Points, in no order, along strands that fork and pass close to each other.
In the rows, zero is written as 100.
Points whose rows are less than 78.1 apart are linked; no others are. Some points are linked to none.
(777): 132,109,116,118,118,91,136,103,99,48,96,83,151,93,113,68,132,145,115,86,71,109
(1186): 107,94,71,114,65,81,71,120,117,133,112,117,56,127,86,92,77,53,78,124,129,108
(195): 115,130,102,121,132,92,88,114,142,143,98,126,96,109,72,131,106,92,82,70,97,94
(243): 143,102,120,116,127,67,113,92,113,147,80,62,104,83,88,158,108,59,60,87,102,104
(749): 38,125,87,75,48,140,70,70,40,56,127,115,101,100,134,67,107,119,155,117,134,52
(1178): 106,87,76,119,90,77,78,111,93,160,96,111,48,108,70,111,77,66,48,112,119,114
(1068): 126,122,80,75,119,86,107,115,113,182,83,117,59,87,81,120,98,67,64,86,144,133
(851): 92,135,62,123,91,108,57,124,99,155,117,147,74,125,69,97,36,77,106,90,116,93
(750): 119,70,127,94,135,104,108,82,84,42,78,94,126,94,90,89,134,136,88,85,81,105
(567): 83,74,120,73,103,116,109,94,88,81,69,62,91,82,115,113,93,117,115,93,90,111
(232): 72,79,105,104,120,127,94,110,103,79,77,85,96,100,109,110,97,120,127,82,93,103
(918): 86,103,106,87,98,103,132,96,109,44,120,89,114,89,115,50,112,158,124,104,85,88
(911): 72,82,100,96,60,112,89,82,60,62,97,108,134,109,95,63,128,117,144,89,110,84
(96): 63,96,100,75,72,109,81,92,49,30,126,110,87,106,94,62,100,133,110,116,98,97
(1096): 76,101,85,116,84,110,80,110,101,86,127,114,94,109,96,85,64,103,121,112,87,88
(878): 82,99,114,85,89,114,63,89,99,113,126,121,103,99,68,96,90,77,106,84,131,99
(800): 116,79,80,111,138,91,127,126,151,84,104,83,103,102,111,129,95,117,110,112,73,104
(261): 102,88,94,111,150,93,133,124,142,165,71,99,84,99,83,135,90,80,92,103,126,101
(1043): 75,125,90,70,72,118,93,84,77,147,97,134,94,86,93,80,111,82,109,101,129,104
(1196): 101,89,87,122,106,103,99,108,88,151,92,113,92,108,70,141,78,71,103,93,94,123
(914): 44,113,85,72,64,143,75,75,43,75,130,126,107,93,95,67,109,111,146,105,119,75
(691): 70,104,102,71,89,113,91,106,117,93,81,94,77,93,110,74,116,104,87,111,112,95
(61): 105,87,99,75,92,94,127,78,79,19,120,92,109,82,129,41,117,156,122,118,97,104
(596): 83,102,91,99,89,102,73,114,125,120,92,85,49,90,95,96,95,93,84,110,119,104
(1238): 97,107,69,101,89,102,78,132,125,168,96,132,75,115,111,100,75,63,96,79,156,109
(1146): 120,110,106,101,147,106,119,113,132,136,114,86,103,71,103,146,99,78,104,103,100,116
(672): 104,96,100,96,57,89,78,84,84,103,122,88,71,81,128,92,78,99,87,144,83,93
(1004): 86,111,119,79,66,124,77,93,69,64,131,92,119,80,165,88,106,106,121,112,92,83
(210): 144,107,146,149,157,100,133,112,122,86,74,67,146,101,91,134,122,124,94,90,88,104
(643): 103,107,124,67,81,106,99,95,68,30,111,65,122,77,171,65,115,117,109,106,96,104
(179): 147,99,151,154,174,80,131,97,129,97,93,66,135,114,75,166,115,95,78,103,103,92
(87): 118,91,73,149,110,111,96,120,128,90,91,119,133,122,92,102,120,113,114,97,75,88
(723): 96,106,105,79,110,89,98,105,124,116,88,67,53,80,80,110,106,84,62,105,122,114
(101): 132,109,124,89,92,72,153,83,78,47,89,78,150,83,126,53,136,137,114,88,74,103
(1046): 120,118,69,120,98,78,64,115,75,172,107,141,52,117,66,130,58,73,66,87,126,120
(273): 108,120,105,81,103,92,90,105,105,160,127,142,99,107,87,130,87,57,75,94,107,118
(281): 99,76,52,110,64,100,60,85,110,130,100,144,90,109,103,99,84,71,100,106,104,87
(1048): 88,86,115,118,112,106,92,92,87,78,81,119,113,134,45,103,118,115,107,68,80,98
(495): 74,107,128,92,96,99,121,97,56,37,106,95,108,121,86,73,100,150,110,88,59,104
(1135): 165,88,129,101,156,84,143,87,108,51,79,35,139,74,123,114,109,136,101,79,81,115
(287): 64,97,97,102,68,117,48,100,80,86,113,132,106,118,80,76,81,84,120,87,133,75
(309): 97,79,80,93,94,108,102,102,87,162,89,106,84,97,110,133,79,66,101,126,117,122
(430): 116,129,103,81,134,92,135,104,134,136,99,56,88,62,110,139,94,93,96,95,86,107
(205): 158,98,112,130,163,83,145,91,119,108,56,30,119,63,98,152,118,103,77,100,95,89
(1057): 121,71,87,98,93,104,106,104,99,61,106,102,99,98,150,88,104,104,73,138,67,101
(929): 91,93,108,91,86,90,116,100,67,30,129,110,157,119,133,47,111,139,143,87,87,79
(1005): 106,86,143,82,117,90,114,95,124,87,76,76,129,97,89,101,131,95,68,81,101,92
(319): 77,103,115,106,90,92,83,92,102,121,112,124,106,123,43,100,82,92,114,82,114,97
(25): 62,137,65,95,32,131,75,116,94,97,113,126,84,135,128,77,79,69,134,120,127,88
(1166): 97,105,66,112,120,86,88,139,127,186,85,138,50,117,101,116,55,71,69,85,149,96
(664): 76,70,120,112,63,105,69,100,88,70,100,110,128,121,77,67,106,102,124,81,120,87
(607): 144,118,115,101,143,78,129,82,120,121,62,40,99,69,68,153,117,85,63,93,92,109
(1075): 114,122,98,86,124,98,121,108,130,161,120,116,110,92,93,141,102,57,85,99,105,118
(125): 106,90,121,85,92,93,86,101,98,83,118,90,95,84,143,90,94,104,69,124,72,81
(828): 68,107,74,90,58,85,85,114,110,114,109,119,78,139,91,82,76,72,95,118,121,105
(34): 95,114,116,103,79,100,99,116,113,103,115,83,119,111,91,99,104,69,98,108,110,128
(1099): 120,79,114,123,110,65,81,108,102,143,82,85,83,99,100,133,96,62,63,95,97,102
(978): 92,95,94,102,128,82,109,117,138,176,72,137,80,123,78,121,73,82,80,80,124,88
(652): 90,95,115,90,117,110,103,99,116,72,112,97,118,82,109,68,111,140,103,90,90,73
(401): 137,73,98,135,117,82,122,97,134,84,78,104,132,119,101,103,126,118,98,93,66,101
(743): 133,139,81,63,95,86,92,95,103,192,98,119,69,66,90,109,91,70,84,81,157,126
(133): 100,67,126,108,102,96,99,89,84,60,75,94,115,114,80,93,120,116,97,87,87,112
(86): 91,97,89,112,67,106,112,90,67,41,118,103,133,108,133,40,93,138,157,108,89,85
(722): 140,75,132,93,146,104,123,78,99,49,69,60,132,86,106,111,130,123,90,85,85,115
(126): 84,105,129,59,92,103,129,95,54,36,86,66,127,83,156,90,118,124,114,83,86,108
(330): 92,59,91,103,91,110,100,91,70,49,81,102,93,121,102,77,111,126,100,111,76,104
(920): 55,115,93,66,56,120,90,94,97,91,95,102,69,103,109,59,108,88,106,128,128,103
(1216): 89,111,114,103,124,96,124,103,101,29,114,108,113,129,89,92,109,151,115,72,58,103
(1190): 106,138,81,87,84,107,95,95,81,184,104,128,78,82,82,90,92,78,103,98,132,123
(535): 119,108,123,84,134,88,126,100,118,51,113,91,116,107,106,115,110,135,102,72,45,109
(1040): 87,70,103,109,106,100,102,113,127,93,113,102,98,102,92,83,83,120,102,114,96,72
(942): 68,93,93,94,47,112,103,83,44,54,125,120,135,119,119,46,102,119,160,117,108,75
(56): 113,64,73,99,111,103,128,96,125,91,111,92,104,97,119,117,98,112,129,121,79,113
(165): 86,106,115,74,79,101,108,78,91,127,80,110,115,78,92,76,128,93,99,81,120,96
(392): 78,87,99,86,52,120,91,91,75,49,92,95,87,115,150,74,102,98,103,136,100,99
(812): 94,107,129,82,81,67,124,90,55,33,104,89,145,103,129,53,135,146,127,83,90,89
(1157): 84,109,115,130,113,97,83,93,100,113,88,131,93,133,39,107,92,105,87,79,84,93
(43): 111,104,84,88,113,89,104,101,121,150,92,92,58,91,65,133,105,77,75,98,129,132
(1130): 86,115,99,62,79,110,98,74,72,32,127,89,83,83,128,51,112,136,109,132,89,90
(1172): 143,82,124,165,166,72,131,117,133,121,106,78,108,116,68,162,114,93,83,120,115,93
(787): 87,99,105,62,72,108,109,74,67,88,95,108,116,81,115,80,140,95,104,110,97,101
(31): 85,119,50,80,56,112,70,109,118,153,100,145,62,118,107,94,61,66,116,84,148,107
(379): 102,78,64,136,87,115,78,100,115,93,96,136,116,121,70,91,109,100,111,90,89,85
(1055): 86,79,113,55,91,112,121,82,83,55,92,80,106,86,134,108,108,121,132,86,77,113
(680): 99,106,116,80,115,98,101,81,118,122,86,93,113,88,71,103,127,92,97,78,110,98
(202): 63,116,96,93,79,108,96,93,33,27,110,109,96,115,107,60,118,145,121,91,75,89
(97): 86,103,79,130,120,93,115,119,109,136,78,102,75,118,87,149,83,90,101,95,77,105
(555): 114,140,53,125,87,97,60,125,85,173,107,149,64,128,60,109,45,64,88,64,142,121
(363): 113,87,115,113,93,89,83,101,89,107,72,62,90,88,119,110,111,81,63,96,97,103
(702): 103,107,96,79,84,113,114,85,80,98,120,121,126,86,129,96,123,81,80,123,76,109
(158): 115,92,110,102,118,110,60,97,109,132,129,113,114,90,69,104,98,71,85,87,141,112
(801): 93,66,98,89,79,111,110,94,76,58,95,98,85,105,120,88,108,107,81,145,92,112
(212): 112,112,138,150,150,86,128,111,129,117,61,67,121,104,79,123,116,123,85,88,87,84
(411): 111,80,110,91,139,87,116,106,127,115,84,62,83,73,93,116,101,91,62,126,115,98
(367): 119,110,108,74,125,103,132,107,117,87,93,53,113,66,125,129,117,93,103,100,83,119
(720): 123,86,105,150,148,72,111,122,137,114,98,82,78,118,66,153,96,101,70,110,102,100
(533): 99,84,84,88,96,100,113,100,115,119,99,110,88,89,111,124,89,77,110,122,98,112
(622): 94,95,95,126,97,104,76,115,96,113,143,111,92,118,82,115,53,76,104,114,90,103
(275): 99,92,66,117,71,124,63,84,99,111,101,134,112,99,98,77,117,87,103,93,104,81
(462): 113,92,87,125,76,95,64,97,84,124,127,97,90,94,99,116,73,88,87,122,75,91
(448): 122,97,107,102,138,93,104,88,135,129,79,109,105,96,80,137,118,93,77,75,90,90
(257): 80,97,104,68,58,123,99,63,76,70,108,91,78,63,125,61,109,127,124,129,108,80
(604): 68,119,83,79,57,124,84,67,66,96,120,118,92,81,96,56,100,126,147,126,115,77
(797): 71,113,74,96,53,133,84,103,82,98,127,117,96,102,145,96,70,68,136,126,101,108
(20): 104,115,92,70,79,87,61,93,101,159,128,145,79,108,89,106,75,60,71,100,134,108
(1183): 79,117,58,71,37,104,63,107,111,111,120,142,68,134,102,86,59,58,117,112,126,96
(283): 118,91,99,138,153,82,120,111,125,116,101,57,81,76,77,135,98,109,71,128,101,112
(938): 89,111,128,132,120,87,112,117,134,121,70,89,106,116,85,94,105,119,92,84,89,82
(48): 93,137,74,123,105,97,71,123,127,140,113,129,80,114,71,106,75,83,93,81,104,98
(377): 132,77,100,137,133,109,122,112,108,51,92,97,140,114,125,91,112,137,110,90,68,98
(487): 65,116,105,98,61,131,83,109,63,68,127,101,111,107,146,85,75,103,147,117,96,86
(843): 158,94,119,116,149,78,146,103,110,75,78,30,119,67,121,135,106,112,79,101,71,101
(140): 118,104,115,111,143,93,114,114,141,87,112,89,104,104,102,138,95,118,97,87,60,100
(711): 107,116,108,65,110,119,114,101,93,99,107,88,117,73,126,105,119,89,86,108,65,115
(444): 86,111,93,138,93,90,95,102,111,117,72,92,96,98,86,83,104,122,105,85,70,88

Follow the links from the first point to the second, and from the first to the third. Name the last point that the two ways share.
(273) / (851) / (723) => (165)
(643) / (723) / (711) => (165)
(56) / (604) / (918) => (1130)
(140) / (918) / (604) => (1130)
(664) / (722) / (495) => (133)
(1130) / (664) / (363) => (133)
(179) / (920) / (367) => (723)
(1166) / (643) / (273) => (1183)
(210) / (680) / (691) => (723)
(43) / (1055) / (1238) => (1183)

A fork is a point with three links. Follow the links from the first point to the second and name the forks in between, in order.
(101) / (462) => (878) (133) (801)
(86) / (604) => (878) (133) (801) (1130)
(555) / (1075) => (680) (165)
(1068) / (1046) => (165) (680)
(749) / (1096) => (1130)
(1043) / (1238) => (165) (680) (1183)
(195) / (210) => (680) (165) (723)
(243) / (1157) => (133)
(205) / (749) => (133) (801) (1130)
(487) / (20) => (1183) (680) (165)
